The views of a scene show one set of named points, each view turned or mirrored, and shifted as a whole, with a little noise and some points left out.
(in the rows, 128 means zero)

Scene 1
View 1
Sosav: [140 112 139 129 148 157 124 112 151 162 140 148 113 214 149 136  82 159
  66 190 157 164 171 174 126 177 176 137 129  27 147  86 157  96  95 164
 181]
vimop: [123 117 117 154 141 133 123 106 110 111 132 164 131 138  98 149 119 150
 112 131 112 151 133 130 126 171 141 132 166 100 119 120 139 109 103 138
 104]
dazit: [127 123 103 141 160 146 138 107 113 125 129 172 136 160 104 152 124 159
  97 129 123 155 147 155 115 152 150 146 147  74 125 117 150 103 107 152
 123]
Pari: [130  99 166 153 116 154 100 116 137 127 138 111 136 135 116 122 122 159
 118 160 115 136 147 135 150 191 128 126 130 118 125 102 141 120 110 132
 122]
roza: [119 125 163 148 130 153 135 118 121 122 130 148 135 110  88 144 125 154
 116 134 126 158 153 140 141 172 139 127 147 131 106 120 147 120 113 112
 115]
gof: [125 113 165 153 124 156 108 115 128 119 132 129 144 128 101 130 128 157
 117 145 124 144 151 141 146 182 131 128 140 126 118 111 146 121 117 127
 112]
togos: [120 118 126 129 139 171 174 128 128 150 134 123 131 105  95 140 153 176
 113 130  89 142 144 139 138 140 119 145  93 123 101 129 142 116 108 119
 140]
mopom: [126 130 167 144 145 158 127 115 128 131 128 166 138 153 103 146 107 153
  92 149 158 170 173 168 134 171 163 129 153  95 121 108 162 113 117 130
 135]
gizel: [134 115 148 136 147 166 125 116 141 148 136 140 133 174 125 133 111 164
  85 166 143 155 170 170 132 169 153 140 123  69 133  98 158 107 110 151
 154]
tedi: [134  98 165 157 121 153  80 111 136 122 136 116 145 154 122 118 120 157
 112 162 126 133 152 144 147 195 132 128 137 107 133  96 145 117 116 145
 117]
Tudo: [122 131 153 160 147 141 105 105 108  97 124 185 149 143  87 152 114 143
 110 127 152 167 159 155 126 177 156 130 187 109 119 115 157 116 120 135
  93]
kiraf: [127 124 166 127 149 194 153 130 141 158 127 119 151 131 104 132 146 179
  95 145 131 151 181 180 139 144 135 149  83 111 112 114 166 115 126 129
 156]
tenu: [117 110 149 143 110 141 155 124 131 140 141 124 106  98 103 141 118 157
 119 151  94 147 126 106 149 173 127 119 129 127 106 123 130 117  94 102
 133]
bikul: [120 125 173 139 123 153 153 127 134 142 134 143 113 117 101 145 105 152
 102 156 133 168 155 139 146 172 152 120 139 115 109 115 149 116 103 105
 145]
Ribe: [124 107 119 149 130 142 130 112 121 127 138 130 126 129 109 136 131 162
 116 141  93 135 130 124 134 167 124 135 133 107 119 116 133 112 101 135
 118]
lafi: [114 114 101 153 130 133 152 114  97 107 134 142 133  77  76 149 157 159
 140  99  64 131 107 100 132 152 105 136 142 148  95 142 125 118 103 113
  84]
nela: [134  98 141 151 128 157 101 113 132 128 138 112 143 149 119 121 134 166
 114 154 107 128 144 139 141 181 123 137 121 105 129 102 140 115 112 148
 121]
lop: [123 126 235 141 102 151 131 127 159 154 139 144  96 147 124 138  55 136
  84 204 185 192 180 150 161 211 186  95 163  96 122  91 161 117  97  97
 175]
gogu: [119 114 135 143 127 148 151 121 123 133 137 133 124 106  95 143 134 163
 119 134  96 143 134 124 140 162 125 131 128 127 106 124 137 117 104 114
 122]
mib: [130  86 144 149 106 139 112 116 143 142 147  97 108 141 135 121 111 161
 114 176  92 128 125 108 150 194 124 121 122 100 128 100 125 112  90 133
 138]
vesa: [136  91 160 161 115 145  72 107 137 119 139 115 137 161 128 118 113 155
 114 170 122 130 144 134 148 205 133 124 143  98 138  93 138 115 108 148
 115]
Nefa: [118 123 131 142 135 147 157 119 119 131 135 150 126 113  92 150 128 159
 112 131 106 153 139 130 135 158 135 133 137 116 106 127 142 114 105 116
 122]
runi: [133 107 141 145 138 159 111 112 133 135 136 128 138 161 120 128 124 164
 104 157 122 140 154 152 135 174 138 137 124  87 131 101 147 111 111 150
 134]
kif: [118 116 203 156  97 142 125 123 132 123 137 130 117  94  95 137 102 142
 122 157 133 161 147 116 160 201 140 102 160 150 105 115 142 128 104  89
 117]
View 2
togos: [128 169 104 146 145 162 175 116 113 146 132 135 165  75 165 114  99  89
 129 105  95  92 128 116 124 116 164 128  73 148 153 133 115 154 175 178
 156]
vesa: [147 110 146 125 134 150 164 141  98 103 112 123 121 106 138 144 147 115
 140 138  86 104  62 131 133 145 124 155 115 125 159 143 136 161 120 119
 108]
lop: [129  60 112 154  94 110 148 155 182 117 128  91 126  57 130 142 169  76
 183 102  99 166  80 141  87  93  80 150  76  81 160 130 115 103 124 117
 102]
mopom: [137 109 107 146 114 150 160 132 143 130 123 108 134  95 141 122 134  95
 136 101  74 153  80 106  75 126 126 132  92 111 153 138 125 140 160 137
 108]
Tudo: [157 116 109 132 135 171 169 137 121 119 130 129 124 114 128 125 103 108
 118 104  63 168  73  89  58 150 116 132 106 126 129 142 151 150 176 119
  82]
gof: [151 120 128 127 140 162 169 138 112 126 124 136 121  93 136 140 115 106
 140 110  81 113  96 115 116 130 125 146  95 135 150 141 142 156 157 136
 118]
gogu: [143 154 110 139 154 160 177 129 106 125 139 144 156  75 152 125  92  95
 132 114  98 109 119 121 120 127 135 139  80 148 134 135 130 145 163 153
 130]
tenu: [140 146 113 143 156 144 178 139 114 113 148 144 162  59 151 133  97  88
 146 119 115 110 123 139 133 118 120 148  74 145 130 131 125 132 145 148
 127]
bikul: [135 120 106 148 129 142 166 137 142 127 138 123 148  66 146 128 119  84
 150 104  96 138 108 124  98 110 118 139  75 122 143 132 123 127 155 145
 121]
dazit: [133 154 102 151 134 163 170 118 107 118 126 113 165 116 162 101 116 106
 101 124  72 149  70 100  69 152 157 121 102 131 141 137 119 152 162 148
 105]
kif: [157 100 122 128 146 146 169 156 134 119 143 147 121  57 122 154 103  90
 166 102 102 127 119 131 122 110  85 156  77 130 129 135 148 130 151 122
 110]
tedi: [147 111 141 125 129 154 162 138 106 116 110 122 117 105 138 142 145 113
 141 124  79 104  70 123 128 139 130 152 109 126 164 142 136 163 135 128
 115]
runi: [134 131 127 140 125 152 164 127 110 122 112 113 142 108 155 123 144 106
 127 126  80 113  71 118 111 139 149 141 106 126 164 139 119 159 141 145
 123]
vimop: [149 147 112 140 151 163 178 133 100 107 137 135 153 103 147 119  98 107
 112 126  84 145  82 109  87 152 129 135 101 141 125 138 137 148 156 131
  96]
mib: [134 135 139 138 144 136 170 138  95  97 126 128 154  81 157 138 140 103
 145 147 110  90  85 150 155 132 129 159  98 136 152 136 117 147 108 135
 124]
Sosav: [105 114 114 168  87 123 147 120 140 110 105  64 164 114 172 103 197  96
 129 138  77 153  30 128  75 134 154 132 108  88 181 133  84 136 112 141
 109]
Nefa: [141 152 103 144 149 160 176 126 113 125 142 138 160  81 154 119  92  94
 125 112  93 129 113 114 100 128 135 132  82 142 132 134 129 143 168 152
 121]
nela: [141 134 137 131 136 160 168 130  97 120 114 127 134 104 148 134 133 111
 132 128  83  93  81 122 133 140 145 148 107 138 162 141 129 167 139 142
 127]
roza: [149 129 110 134 143 162 172 136 124 132 137 139 136  80 137 131  97  94
 139  99  86 130 110 110  99 123 120 137  82 135 137 138 143 144 172 141
 117]
Pari: [145 118 138 128 136 154 167 138 109 119 119 130 125  92 141 143 132 105
 147 121  89  99  89 128 136 130 127 153  99 131 157 140 135 157 137 135
 124]
kiraf: [124 137 109 145 111 159 161 115 140 163 112 113 138  86 158 119 132  90
 139  90  77  98 110 107 107 107 165 127  78 125 180 136 114 157 179 176
 160]
lafi: [160 183 110 128 189 181 193 130  76 118 155 175 163  79 149 126  45 104
 112 119 102 104 137 110 128 145 136 138  83 176 106 137 152 157 180 153
 121]
Ribe: [142 155 119 139 153 159 176 128  93 112 133 135 158  92 156 124 106 104
 121 130  92 110  94 123 121 143 142 142  97 146 139 138 127 155 147 145
 119]
View 3
lop: [ 98  56 197 109 155 118 119 147 164  75  85 123 155 132  75 109 115  96
 143 172  34  69 135 114 172 167  89  73 150 117 158  52 152 121  89 131
 126]
gizel: [120  74 145 126 141 135 109 154 161 110 136 143 119 156 134 103 143  94
 170 132  99 108 126 133 132 158  98 115 173 153 178  95 142 105 130 107
 156]
gof: [133  60 139 110 124 122 143 141 148  89 128 119 112 154 108 144 141 113
 138 129 108 122 111 138 124 105 106  92 125 166 137 110 134 106 126  89
 128]
roza: [130  48 146 122 127 115 136 132 150  79 117 118 100 149 105 148 151 115
 133 119 105 113 111 127 121  95 103 114 128 163 131  98 133 123 124 115
 106]
bikul: [116  52 160 125 146 114 119 141 147  82 114 128 110 149 104 140 141 106
 133 126  87 101 132 111 131 115  98 111 136 149 142  84 139 124 111 133
 113]
dazit: [137  66 134 148 124 130 112 131 160 106 149 120  87 159 142 124 175  94
 152 123 116  97 116 150 121 125 101 154 185 164 149 119 120 127 140 114
 142]
mib: [125  88 138 100 161 123 116 154 123 111 161 126 133 183 117 153 129  96
 118 136  96 110 159 120 128 115 108  78 118 156 139 131 121  88 102 100
 164]
lafi: [147  53 119 131 128 108 133 119 122  88 153 105  68 176 121 193 174 117
  99  87 142 127 125 126  92  39 113 137 107 183  98 146 107 123 126 120
 103]
mopom: [125  54 155 132 123 126 126 136 171  88 111 121 111 140 114 112 150 102
 159 139  90  97 105 142 139 140  97 120 171 152 156  85 138 126 129 111
 127]
kiraf: [114  53 138 127 144 130 119 165 149  98 121 164  99 149 132 118 141 115
 171  90 122 150 121 102 105 128  98 116 135 168 177  75 163 108 135 122
 117]
togos: [123  57 129 132 151 119 111 155 131 100 141 150  83 167 134 151 154 112
 141  77 134 144 138  97  94  91 103 132 120 173 150 105 141 112 126 135
 114]
runi: [129  72 135 121 134 131 121 150 152 109 145 134 112 163 132 124 146 101
 154 125 111 118 124 136 121 132 102 110 155 163 159 113 133 103 129  96
 152]
Pari: [129  72 139 101 137 124 138 150 140  97 138 125 127 165 110 142 130 109
 136 133 103 123 127 131 126 113 108  77 119 164 143 116 132  96 119  85
 145]
gogu: [129  58 136 125 143 115 122 137 132  93 138 125  94 166 118 161 153 110
 123 103 117 121 133 116 109  84 104 120 121 167 129 116 125 116 119 125
 116]
kif: [122  47 164 104 137 106 145 133 140  68 104 105 125 146  76 163 130 116
 110 141  80 103 123 118 138  93 103  77 102 150 117  94 134 118 101 112
 103]
nela: [133  78 128 107 135 130 132 151 144 108 153 129 119 171 127 138 139 105
 144 126 116 130 125 137 118 116 107  91 131 170 149 126 130  92 126  80
 156]
tenu: [123  61 147 117 158 110 116 139 124  89 137 124 106 169 108 169 145 108
 109 112 101 109 151 103 118  86 103 107 112 157 124 113 125 114 101 135
 118]
tedi: [134  75 138 100 128 130 141 148 152 101 140 121 131 161 114 131 131 106
 145 145 102 119 117 146 133 125 107  75 132 164 148 119 133  93 125  71
 156]
Ribe: [136  71 130 122 139 121 120 138 136 104 155 120 101 174 127 154 156 101
 126 117 118 114 134 131 114  96 107 118 134 166 132 132 118 109 121 108
 141]
vimop: [141  65 136 134 121 121 126 120 152  96 145 101  97 163 122 148 168  99
 127 131 110  92 115 152 124 101 106 133 158 164 123 129 110 125 127 105
 133]
View 4
Tudo: [160 108 130 122 136 148 123 129 156 140 152 144  97 117 166 126 100 154
 157 130 181  83 116 105 119 144 150 178 141  67 158 113 168 110  94 115
 104]
togos: [148 105 107 160 166 109  77 129 103 133 136 137 108 116 159 190 115 122
 147 119 101  79 165 135 148 118  88 155 169 115 124 108 125  93 143  98
 106]
lafi: [164  56 106 147 202 106 146 120 103 149 132 145  92  90 183 176 118 147
 162 150  95  94 169 115 132 118 124 138 138 104 136 113 183  84 161  97
  82]
Ribe: [152 110 118 134 167 110 107 116 101 131 146 133  86 118 155 156 118 133
 151 129 137  99 144 112 132 138 119 155 168 102 147 107 136 111 150  86
 111]
bikul: [135 123 113 147 122 113 100 115 141  99 160 136 103 132 156 168 116 141
 185 123 145  89 151 113 134 147 110 161 153 116 146 111 123 100  99  95
 121]
kif: [154 110 125 153 121 111 140  96 132 101 162 146  90 144 170 173 123 168
 218 153 135  98 132  94 122 158 139 157 156 134 158 109 131  77  98  87
 122]
gof: [166 116 133 142 144 126 112 115 112 133 149 142  89 138 163 158 115 148
 165 140 142  89 117 106 125 146 134 172 176 107 152 104 133  97 123  93
 118]
tedi: [167 136 141 130 141 125 102 106  97 134 156 133  76 146 149 142 118 145
 153 136 159 100 100  99 122 158 141 176 194 100 161  99 118 113 137  79
 129]
Sosav: [113 184 119 105 111 119  42 124 136  99 171 109  90 136 112 116 108 106
 127  76 218 105 131 116 140 164  97 181 183  75 156 106  88 164 115  81
 145]
nela: [164 128 134 132 158 118  96 111  88 141 149 131  79 135 149 152 120 133
 142 132 144 100 116 108 129 148 127 170 193 101 152 100 120 113 154  80
 123]
tenu: [141 102 107 149 156  93 121 104 110 104 153 134  90 120 161 177 129 142
 188 135 119 105 168 108 137 141 110 141 157 131 145 110 132  96 136  79
 114]
kiraf: [150 136 120 162 131 129  47 135 118 132 141 140 115 141 152 185 108 119
 144 114 122  64 134 136 146 127  91 180 186 110 128 105 101  94 114 107
 122]
Pari: [164 127 135 138 144 116 107 105  97 127 153 134  79 144 153 157 123 144
 164 140 142 101 114 101 125 156 133 167 190 114 157 101 117 104 138  78
 127]
gizel: [138 154 125 125 127 126  57 126 125 121 157 125  97 137 133 140 108 118
 135 100 178  90 125 119 138 148 106 180 184  86 147 104 104 134 119  92
 133]
mopom: [143 138 125 132 114 138  85 129 154 118 158 137 104 134 153 141 101 137
 157 112 179  82 124 113 131 148 124 181 156  84 151 111 129 116  88 107
 121]
Nefa: [143 100 109 143 157 115 106 123 127 124 146 139 102 110 163 165 111 135
 162 126 132  89 160 118 136 130 112 153 148 102 140 113 147 101 126  99
 104]
lop: [121 172 124 137  63 113  95  98 167  58 188 131  95 166 139 151 119 152
 221 114 193 101 126  95 125 181 122 175 163 129 167 109  87 112  54  85
 153]
vesa: [164 138 140 122 144 118 114 100  91 131 159 128  65 143 147 134 123 145
 156 139 169 113 100  93 120 166 145 171 196 100 167  98 119 121 145  70
 132]
dazit: [139 116 112 117 159 130  88 137 137 139 147 130  97 101 149 131 101 121
 123 105 176  89 145 122 136 133 114 168 148  63 143 113 152 134 128 104
 105]
vimop: [149 100 116 121 162 122 125 122 129 134 150 135  87 105 160 136 111 140
 151 127 162  99 142 107 127 140 131 158 146  79 153 113 164 120 131  95
 103]
roza: [155 105 120 147 139 126 114 120 133 125 150 145 101 126 168 166 111 148
 175 138 135  84 137 111 129 138 126 164 153 106 146 111 144  89 108 104
 108]
gogu: [150  98 112 148 162 108 113 117 113 125 144 138  95 115 165 173 117 137
 166 133 118  92 159 117 135 132 111 150 158 114 138 111 141  93 138  92
 106]
View 5
mib: [111 147 124 117 157  97 147 126 122 114 155 121 137 167 143 103 123  65
 122 166 142 113  78  82 131 154  92 113 127 115 154  95 117 152 153 103
 132]
togos: [108 144 143 146 135 110 110 197 131 124 124 129 100 174 129  80 109  88
 115 102  99 121 102 133 122 139 115 106 108 131 112  94 111 133 137 108
 147]
gogu: [122 136 149 148 147 112 108 169 127 123 143 119 112 171 129  99 112 100
 116 110 133 106 105 120 130 141 112 115 115 129 129  82 102 136 147 117
 126]
Tudo: [152 129 186 161 135 130 107 132  99 151 156 138 133 158 114 148 132 175
 159 125 153  80 126 125 127 126  94 137 139 109 130 117 120 124 161 149
 127]
Sosav: [112 190 139  92 108 102 189 118  76 105 150 145 152 157 118 130 112 120
 165 174  98 101  88 115 108 150 101 150 158  65 131 187 137 124 171 119
 202]
bikul: [124 159 144 130 137  95 124 140  95 119 144 105 127 174 123 113 123 122
 122 116 118 108 120 128 141 143 131 120 145 114 129 102  89 135 167 134
 140]
dazit: [132 146 174 149 122 140 130 162 115 120 149 148 122 156 116 127  97 134
 153 123 133  84  98 129 103 135  90 151 117 100 123 135 130 116 148 120
 162]
lop: [125 186 126  93 132  63 157  75  46 117 156  86 159 178 126 136 152 144
 134 150 109 110 136 120 162 154 151 118 198  89 145 130  75 141 199 158
 148]
nela: [118 134 143 138 147 106 130 149 123 145 144 147 130 162 135 107 134  97
 144 162 128 114  89  96 125 138  81 106 125 117 137 113 137 144 143 109
 134]
roza: [132 135 158 153 144 108 103 149 109 141 142 117 120 171 124 116 130 133
 130 113 132 103 123 126 140 134 115 114 134 125 127  91 102 134 156 135
 123]
Nefa: [127 139 157 151 140 120 110 166 120 121 144 119 111 170 123 110 108 114
 124 105 133 101 109 128 125 138 113 126 117 124 126  91 102 129 149 121
 134]
runi: [118 147 147 130 134 108 139 146 110 137 144 146 133 159 128 113 128 109
 149 156 117 109  94 105 120 139  89 121 133 106 132 130 136 136 148 116
 150]
gizel: [115 165 143 119 119 104 152 143  94 130 139 145 136 161 122 116 126 122
 157 154  99 109  99 120 117 141 101 127 144  90 124 156 134 130 159 120
 174]
Ribe: [124 133 152 145 147 121 122 158 130 123 150 132 119 164 130 107 110  95
 129 132 144 100  90 106 121 141  90 124 111 120 137  95 120 136 145 110
 133]
Pari: [122 136 139 133 153  94 129 133 114 146 145 133 134 167 137 109 146 101
 135 159 131 115  99  94 138 139  92 100 137 121 142 101 122 148 153 119
 123]
vesa: [125 135 142 128 155  99 140 114 110 149 156 143 149 158 138 123 148 104
 150 184 144 106  88  80 133 143  75 111 139 111 152 115 137 150 152 116
 124]
tenu: [118 145 134 134 154 103 122 147 122 104 151 100 119 176 136  99 108  80
 103 116 142 107  99 109 135 151 118 118 121 127 143  71  88 142 156 114
 123]
mopom: [132 156 162 135 124 108 130 135  87 138 144 131 135 162 115 132 132 156
 154 133 115  99 122 131 130 134 113 130 153  98 123 137 115 125 166 142
 155]
vimop: [138 130 171 155 142 135 117 145 120 125 159 131 126 160 122 131 107 129
 140 124 161  81  99 114 120 135  91 141 118 113 137 102 117 127 152 125
 131]
kiraf: [106 157 140 133 122  93 121 186 107 145 116 139 112 172 122  86 137 113
 137 122  69 130 116 140 129 134 120  96 134 117 104 127 123 132 147 121
 162]
kif: [134 138 141 140 161  84 107 114  97 138 153  93 134 178 134 120 148 124
 114 125 145 109 129 109 163 143 129 100 154 128 146  68  78 149 170 144
  98]
View 6
togos: [169 126 124 163  63  94 108 126 125 125 118 128 137 133 182 111  88 152
  98 169  92 131 148 147 119 164 151 143 148 104  97 177 134 131 141 128
 128]
kiraf: [155 132 124 185  50  89 145 128 132 132 147 128  99 119 160 108  92 146
 104 148 114 121 132 134 123 146 148 148 128 112 108 152 134 121 133 102
 134]
mopom: [168 126 124 132  92  94 144 156 145 151 166 133  75 137 145 128 147 125
 138 145 123 132 112 130 146 136 129 140 111 133  87 179 129  97 112  90
 136]
vesa: [147 143 118 138 126  96 126 142 139 169 157 147 117 107 125 148 135 128
 105 152 144 150 141 125  98 158 124  93 138 161  62 195 155 111  73  98
 100]
Nefa: [183 122 125 125  92  98 103 142 132 136 129 134 128 150 171 128 118 138
 118 172  95 141 134 146 134 161 140 144 139 119  81 195 129 121 125 125
 127]
Pari: [154 142 121 149 111  96 124 130 139 156 150 143 123 118 135 147 112 131
 103 160 128 151 144 131 103 163 129 120 138 151  77 185 144 119  91 109
 101]
tedi: [148 142 121 145 113  93 135 139 136 161 157 146 110 113 128 150 127 127
 104 152 140 145 139 127 100 155 124 103 135 154  68 185 151 114  81  96
 108]
gogu: [177 127 122 136  92  99  97 132 131 135 120 134 142 140 170 129 102 141
 105 176  95 145 145 147 121 169 143 140 148 120  83 193 131 128 125 131
 117]
roza: [183 132 126 128  97  99 124 137 137 136 141 143 113 156 154 151 113 127
 117 169 103 143 128 142 134 158 126 156 131 136  80 184 124 122 112 119
 123]
dazit: [166 114 125 114  83  88 115 168 117 143 141 132 104 135 174 109 161 142
 129 152 108 118 122 142 136 135 137 102 135 106  63 205 144 101 125 100
 149]
Sosav: [134 119 108 155  99  90 131 176 158 191 173 108  69  70 144  66 177 137
 148 110 146 127 122 113 141 133 158  85 109 125 105 188 149  68 115  58
 127]
gof: [167 139 125 138 104  96 131 133 134 144 149 148 114 138 141 156 115 128
 105 165 123 143 134 137 114 157 122 132 134 146  72 182 138 122  96 111
 115]
gizel: [146 127 117 157  83  88 136 155 140 162 160 124  85  99 149  99 143 139
 126 131 133 126 126 125 128 137 145 107 122 125  93 178 145  94 113  80
 131]
lafi: [195 124 130 102  96  98  82 131 107 113 101 148 171 175 187 157 101 142
  93 203  74 144 149 164 115 175 128 136 167 114  51 215 134 146 124 158
 124]
runi: [148 133 121 148  93  91 128 146 131 155 151 133 108 108 149 119 134 138
 111 147 128 133 136 131 112 147 137 100 134 132  76 188 150 108 104  96
 119]
Ribe: [166 127 122 128 103  95  99 143 127 147 128 137 140 129 164 127 124 141
 106 168 107 141 144 144 113 162 137 110 150 125  69 204 145 119 112 121
 116]
Tudo: [182 125 132  94 104  94 140 163 124 140 160 153  86 169 147 164 160 117
 132 163 115 129 107 141 144 132 108 132 121 137  49 199 131 105  98 101
 143]
lop: [175 135 106 151 138 110 136 146 203 194 185 120  63 111 111 125 134 105
 164 132 136 173 117 109 167 161 144 182  84 175 137 168 107  79  97  75
  91]
bikul: [177 129 117 142 103 101 116 139 157 156 148 128 106 131 151 124 117 129
 131 157 110 150 130 134 140 162 144 156 122 136 106 180 121 108 118 106
 114]
mib: [150 137 110 149 130 100  90 134 151 175 136 130 145  92 143 122 118 137
 105 157 126 163 161 130 102 179 148 102 147 148  87 202 150 114  96 112
  86]

In a view up to two points have been moved. Name them for each view, in the order of its rows, or write -.
view 1 | kiraf
view 2 | mopom
view 3 | runi
view 4 | Ribe
view 5 | tenu
view 6 | gogu, bikul
